Points on a hilly landscape, in no order, each with its height.
From any point a climber steps to the highest of the 2 points nearest to it. It stops when none of these is higher. Distance is the straight distance between rows; heights are no part of it.
K841 height 463: [119 123 108 120 106 138 130 154 105  64 150 101  76 153  95 118 123 147
 134 170 155 130 137 194  70 142  92 155 176 121]
K278 height 519: [150 116 150 148 166 129 164 154  91 116 125 153  92 133 138 106 150 189
 156 165 140 135 144  83 150 107  98 178 177 106]
K26 height 329: [144 156  96 101 113 116 154 106 103 145 160 113  88 145  44 129 142 158
 170 121 177 124 125 132 153 166 107 175 134 132]
K459 height 482: [103 153 131 137 157 165 115 189  88 106 138 120 110 178 129 160 161 138
 153 183 163 123 157 114 123 108  84 224 200 117]
K141 height 673: [146 115 146 126 132  92 156 122 146 137  98  99 155 126 124 122 123 103
 155  93 135  98 115 159 151 141 121 126 130  91]
K501 height 330: [134 155  91 112  82 147  95 113 149  98 152 162  63 138  90 118 123 162
 125 149 138 177 137 166  84 152 117  72 118 148]
K602 height 216: [113 143  99 108  73 160  95 125 157 138 150 153 106 128 136 139 133 112
  52 130 122 218 155 124  78 141 116  39 102 212]
K237 height 515: [116 132 125 128 136 142 125 180  85  74 144 105  90 166 124 140 144 173
 145 186 155 125 151 152  88 120  81 190 192 105]
K605 height 452: [112  90 187 149 141 137 144 164 133 112 101 118 150 135 148 116 128  91
 120 141 134  94 155 156 122 104 115 122 150  94]
K854 height 130: [137 136 120 163 193  68 115 140 125 125  80 133 175 135 206 116 125 120
 117 112 127  95  84 101 165  90 169 168 133  85]
K799 height 115: [125 140 107 181 205  76 114 127 121 138  71 142 142 116 213  99 117 124
 133 118 123 116  72  80 186  72 147 173 164  99]
K522 height 747: [154  93 161 138 131 102 181 157 119 150  94  98 153 119 141 114 139 131
 149 107 136 118 124 124 169 125 103 147 153  91]
K50 height 408: [110 101 161 143 125 146 132 156 124  89 131 107 113 142 110 116 121  88
 134 144 147  97 157 175 105 118 121 140 163 107]
K970 height 488: [147 143  94 123  94 102  98 104 121 170 144 147 165 100 132 147 128 147
 121 103  91 159 100 124 131 125 172  85  37 140]
K483 height 27: [129 142 146  70 138 150 127  55 166 171 134 123 165  99 161 143 103 149
 134 123  94  99 115  87 120 141 107  53  69 139]
K41 height 410: [ 92 144 131 148 172 112 137 163 136 159  86 113 154 165 156 145 179  99
 147 126 175 111 109 101 195  99  89 217 184  96]
K72 height 157: [115 102 106  95  89 183 115  94 169 121 151 142  99 125 111 127 105  90
  44 119 116 174 149 134  60 140 127  53 115 203]
K855 height 93: [145 145 125 121 120 121 107  93 134 119 148 155 108 122  95 133 127 163
 160 127 120 134 126 142 123 147 147  96  93 119]
K821 height 204: [165  71 176 109 128 113 175 134  94 138 122 109 147  96 168 117 118 178
 103 130  90 140 126  99 113 123 144 139 102 129]
K954 height 379: [117 159  85 157  66 108  90 138 145 126 128 160 121 148  75 134 143  67
 141  94 141 176 129 179 138 142 154 101 119 146]
K884 height 705: [113 116 159 149 190 116 114 142  86  87 126 151 125 120 192 130 126 171
  94 165 121 128 131 112 104 107 158 166 116 109]
K995 height 626: [118 111 151 171 186 128 116 142  80 104 100 169 121 106 196 112 134 171
 107 168 118 147 128  73 138  89 141 167 148 112]
K996 height 350: [ 84 116 150 154 135 169 149 189 104 117 125 104 142 154 104 128 152  85
 141 150 174 103 157 143 161 102  69 175 185 104]
K827 height 604: [152 115 120 112  85 103 146 107 141 152 104 112 169 112 102 124 108 102
 137  84 108 126 108 160 139 161 139  93 113 124]
K286 height 657: [130 118 120 132 108 169  96  99 186 123 138 145  75 140  88 120 110  64
 118 124 137 131 138 158 103 139 145  58 134 137]
K536 height 541: [136 103 185 104 155 159 134  97 184 139 126 132 106 131 137 117  99 100
 124 140 126  90 149 135  87 121 116  67 110 126]
K127 height 389: [ 94 138  79 149  99 165 144 141 112  70 159 102  86 131  58  97 120  63
 119 122 155 136 124 200 112 160 106 147 170 159]
K637 height 368: [120  93 127  99  83 130 139 105 139 144 126 127 172 107 123 141 104  85
  73  97  95 129 124 155  74 145 146  91  75 171]
K29 height 345: [124  84 157 128 101 157 149 130 126  89 133 106 110 117 108  98 100  95
  97 140 119 125 157 187  78 131 118 104 146 141]
K205 height 321: [151 100 134 114  90 121 178 127  99 116 131 101 120 110  78 101 115 137
 144 122 134 131 153 167 130 158 104 139 151 131]
K114 height 348: [103 148  89 143  98 100 103 129 145 119 142 131 127 155  61 147 147  76
 166  97 152 122 115 182 142 145 150 158 130 125]
K852 height 393: [136 142  95 113  85 151 132 121 136  96 150 139  69 141  60 115 117 124
 143 132 155 141 148 175 105 164 109 108 150 143]
K889 height 124: [128 108 128  83  96 193 114  73 186 147 138 137 113 122 108 124  98  89
  80 122 116 133 151 106  81 143 119  36 117 189]
K669 height 411: [142 128  92  94  77 123 117  94 117 161 155 139 152  81 136 157 127 170
  98 114  81 176 114 107 103 141 150  93  37 171]
K788 height 499: [131 103 197 126 174 129 148 125 155 135 105 139 137 131 171 120 115 114
 126 138 123  91 139 131 111 110 116 103 110 102]
K76 height 335: [128 139 106  79  55 152 108  88 128 159 143 148 157  98 131 143 128 155
  93 122  90 182 136  95  97 158 121  66  71 201]
K677 height 461: [108 167 122 136 191 141 118 154  95 136 152 127 102 171 136 156 160 148
 170 173 151 123 130  95 147 118 110 252 193 128]
K462 height 260: [152  73 171 115 101 118 170 137  91 114 120 102 139 110 133 110 117 163
 109 136 109 140 150 150 105 133 125 135 132 125]
K693 height 557: [127 136 151 138 163 136 116 148 111  78 148 141  84 158 130 130 134 162
 161 171 145 110 144 144  91 119 117 171 161 103]
K450 height 444: [109 161 130 129 184 121 124 135 126 135 153 122 112 175 108 153 153 126
 190 144 165  99 118 123 149 128 117 228 163 116]
K160 height 280: [131 135 121 147 145  89 148 158  99 144 136  72 114 141 104 138 157 155
 147 116 148 121 107  93 172 120 148 234 166 123]
K587 height 42: [123 161 125  89 110 172  89  56 165 175 143 146 153  98 143 133 121 156
 141 138  99 106 125  97 137 143 109  28  82 156]
K74 height 423: [ 99 130  89 133 102 167 149 159  94  69 164  85  79 142  76 102 119 103
 121 160 169 125 135 198  90 141  73 166 186 142]
K305 height 373: [108 118 142 140 142 178 146 165 127 109 151 111  84 160  89 116 128  78
 162 158 185  86 158 159 115 114  79 160 180 115]
K743 height 426: [110 149 136 152 191  94 124 145 131 130 107 125 140 159 151 137 156 112
 171 133 150 102 115 103 169 109 129 211 175  94]
K642 height 163: [107 119 135 164 145 100 113 192 113 113  62 110 200 149 165 136 146  84
 110 125 144 105 138 116 174  88 133 169 171  71]
K154 height 468: [133 152 106 117  45 139 111 115 143 167 114 148 173 119 112 130 123  94
 108  88 103 185 130 129 141 164 137  35 117 179]
K542 height 142: [136 118 157  86 177 151 144  85 130 123 168 151 113  94 152 133  98 188
 120 147 102 123 147 107  98 133 125  99  68 143]
K36 height 146: [129 118 153 151 169  85 127 161 131 123  72 125 183 147 191 124 137 100
 117 117 134  91 117 129 153  99 142 151 140  74]
K766 height 304: [103 136 112 132 124 110 136 154  83 128 150  64 135 153  85 154 156 128
 136 133 163 124 125 144 147 132 129 241 173 124]
K52 height 562: [155 121 105 138 117  78 114 116 125 141 131 134 167 122 125 142 128 143
 125  91 100 121  86 142 134 126 192 125  66 112]
K675 height 539: [158 150 108 104 101  97 122  86 164 169 103 115 175 115 141 140 118 123
 148  83 100 116  86 135 154 143 137  68  81 101]
K368 height 328: [ 88 103 136 162 125 155 169 192  95 129 101  95 180 132 108 128 165 100
 120 129 159 118 143 128 195  98  70 172 176  90]
K60 height 325: [ 95 135 105 138 115  99 121 147 111 115 143  88 150 153  79 148 147  87
 149 110 159 104 119 180 143 137 145 209 155 117]
K922 height 184: [104 129 124 158 139 119 107 197  87 109  82 105 167 149 139 154 158 117
 117 143 140 136 150  87 169  95 133 206 188  90]
K441 height 501: [157 117 124 142 160  79 136 117 114 134 130 119 147 110 150 131 113 166
 125  98  95 116  79 104 146 117 191 138  87 108]
K687 height 592: [142 127 149 115 133 167 112 101 177 113 143 144  69 144  93 113 107 108
 150 145 146 100 149 148  93 135 128  78 130 118]
K460 height 417: [127 166  96 149  57 121  95 138 144 146 119 158 141 132 104 127 132  73
 115  92 124 199 140 155 142 150 151  53 116 168]
K911 height 566: [122 115 144 177 174 140 130 151  99 117  90 181 114 121 169 111 157 170
 142 169 128 138 131  67 166  96 107 173 181 101]
K320 height 266: [136 178  99 117  69 174  77 109 157 132 149 174  84 131 113 112 135 148
 118 150 135 184 162 130 113 147 121  30 129 174]
K224 height 611: [133 150 133 126 149 158 115 127 149  94 163 148  55 164  90 128 120 130
 183 152 162  96 146 155  91 131 114 133 145 113]
K219 height 446: [138 114 113 128 189  98 140 102 114 147 156 141 147  92 173 144  89 167
 107 101  91 122  80  92 147 113 182 120  57 124]
K793 height 480: [151 114 149 119 139 135 183 160  97 126 142 135  94 143 102 108 149 168
 163 159 163 118 165 118 138 122  75 169 169 108]
K337 height 306: [120  98 132 122  84 147 144 108 140 111 124 122 138 111 100 112  98  75
  83 107  99 140 133 178  87 152 140  81 121 167]
K978 height 72: [131 182 103 130  98 145  79  96 162 138 143 165  97 130  85 127 139 131
 180 131 145 133 140 135 153 148 130  62 109 124]
K901 height 535: [152 128 112  99  52 124 136  99 133 160 113 129 169 104  98 128 112 123
 125  89  94 162 115 135 136 173 138  68 109 155]
K709 height 57: [135 172 121 112 103 161  87  69 176 155 133 154 116 117 115 119 127 142
 166 137 124 105 137 119 155 153 115  29 112 132]
K477 height 278: [108 153 103  99  61 156  93 117 146 167 143 156 154 106 150 153 139 109
  76 118 108 189 153  91  90 142 118  55  76 221]
K534 height 425: [128  92 142  79 109 134 146  99 144 144 145 129 160  94 141 152 110 121
  84 116  89 118 135 119  64 145 128 110  52 170]
K772 height 445: [123 108 129 120 176 107 139 116 125 131 155 149 156  99 177 157 114 147
  87 124  98 100 119 121 103 124 169 135  39 133]
K891 height 119: [136 128 145 111 155 132 124  99 120  96 163 153  93 118 131 130 112 195
 129 150 112 135 131 141  90 133 140 113  90 120]
K890 height 530: [114 102 139 120 129 111 117 129 121 104 141 134 139 121 152 149 127 130
  73 137 110 109 134 166  71 132 168 130  65 131]
K955 height 11: [146 127 164  76 150 126 157  78 169 171 104 107 174 114 188 142 101 122
 124 105  97  98 108 103 112 127  98  74  77 113]
K124 height 255: [154 130 129 161 157  77 155 152 112 137 121  87 110 120 127 116 134 169
 154 101 127 117  90  73 181 117 162 192 153 121]
K330 height 226: [122 144 113 185 166  86 124 173 110 138  92 101 117 121 158 107 139 152
 133 121 119 128  90  45 190  84 162 217 184 133]
K53 height 560: [161 101 151 146 177  98 168 135 116 160  94 122 139  91 206  99 101 161
 120 110  91 129  72  59 168 100 145 132 119 115]
K586 height 646: [165  95 161 149 161 107 181 142 119 152  86 133 131 110 177  99 134 170
 145 122 112 133 109  71 173 106 112 135 146 100]
K382 height 619: [108 102 165 127 159 120 119 148 103  90 133 132 130 121 182 143 130 152
  70 163 119 113 146 144  75 119 158 150  90 116]
K632 height 494: [151 162 102 122 159  74 116  89 167 148 110 124 162 134 164 143 118 130
 160  76 113 100  74 138 174 115 147  94  79  77]
K520 height 165: [153  93 176  88 164 133 171 102 118 147 142 133 144  90 171 127 105 178
 114 137  91 129 133  86 107 131 124 121  75 141]
K235 height 462: [133 157  99 142 161  68 110 109 154 128 130 128 145 148 116 144 140 126
 181  91 129 103  84 137 170 120 165 149 108  88]
K109 height 205: [118 145 105 169 145  98  97 191  99 132  76  94 148 135 152 136 155 128
 116 135 129 138 122  49 183  85 160 226 188 113]
K973 height 354: [131 130 114 115 103 128 157 126 109 113 148 112  95 134  56 116 129 122
 156 124 168 121 144 169 130 163 101 157 153 131]
K734 height 221: [123 183 118 129  78 173  61  98 155 171 146 169 120 114 145 116 145 133
 125 150 128 166 160 107 130 136 127  22 114 187]
K905 height 741: [127 132  91 152  95 179 109 116 177 119 141 145  89 140  77 112 116  41
 104 103 132 170 137 151 132 147 141  45 157 159]

Where does a climber stop that starts at each point below?
K743 => K224
K127 => K224
K368 => K905
K72 => K52
K337 => K884
K29 => K905

Call two points neighbours if one is among the 2 nearest of the other. Go from one point of each pair to the other, from neighbour to neighbour, staying as high as possible. Name the lowest point that can't be avoided.
K52 / K905 => K772
K884 / K224 => K793
K905 / K224 => K687
K52 / K522 => K441
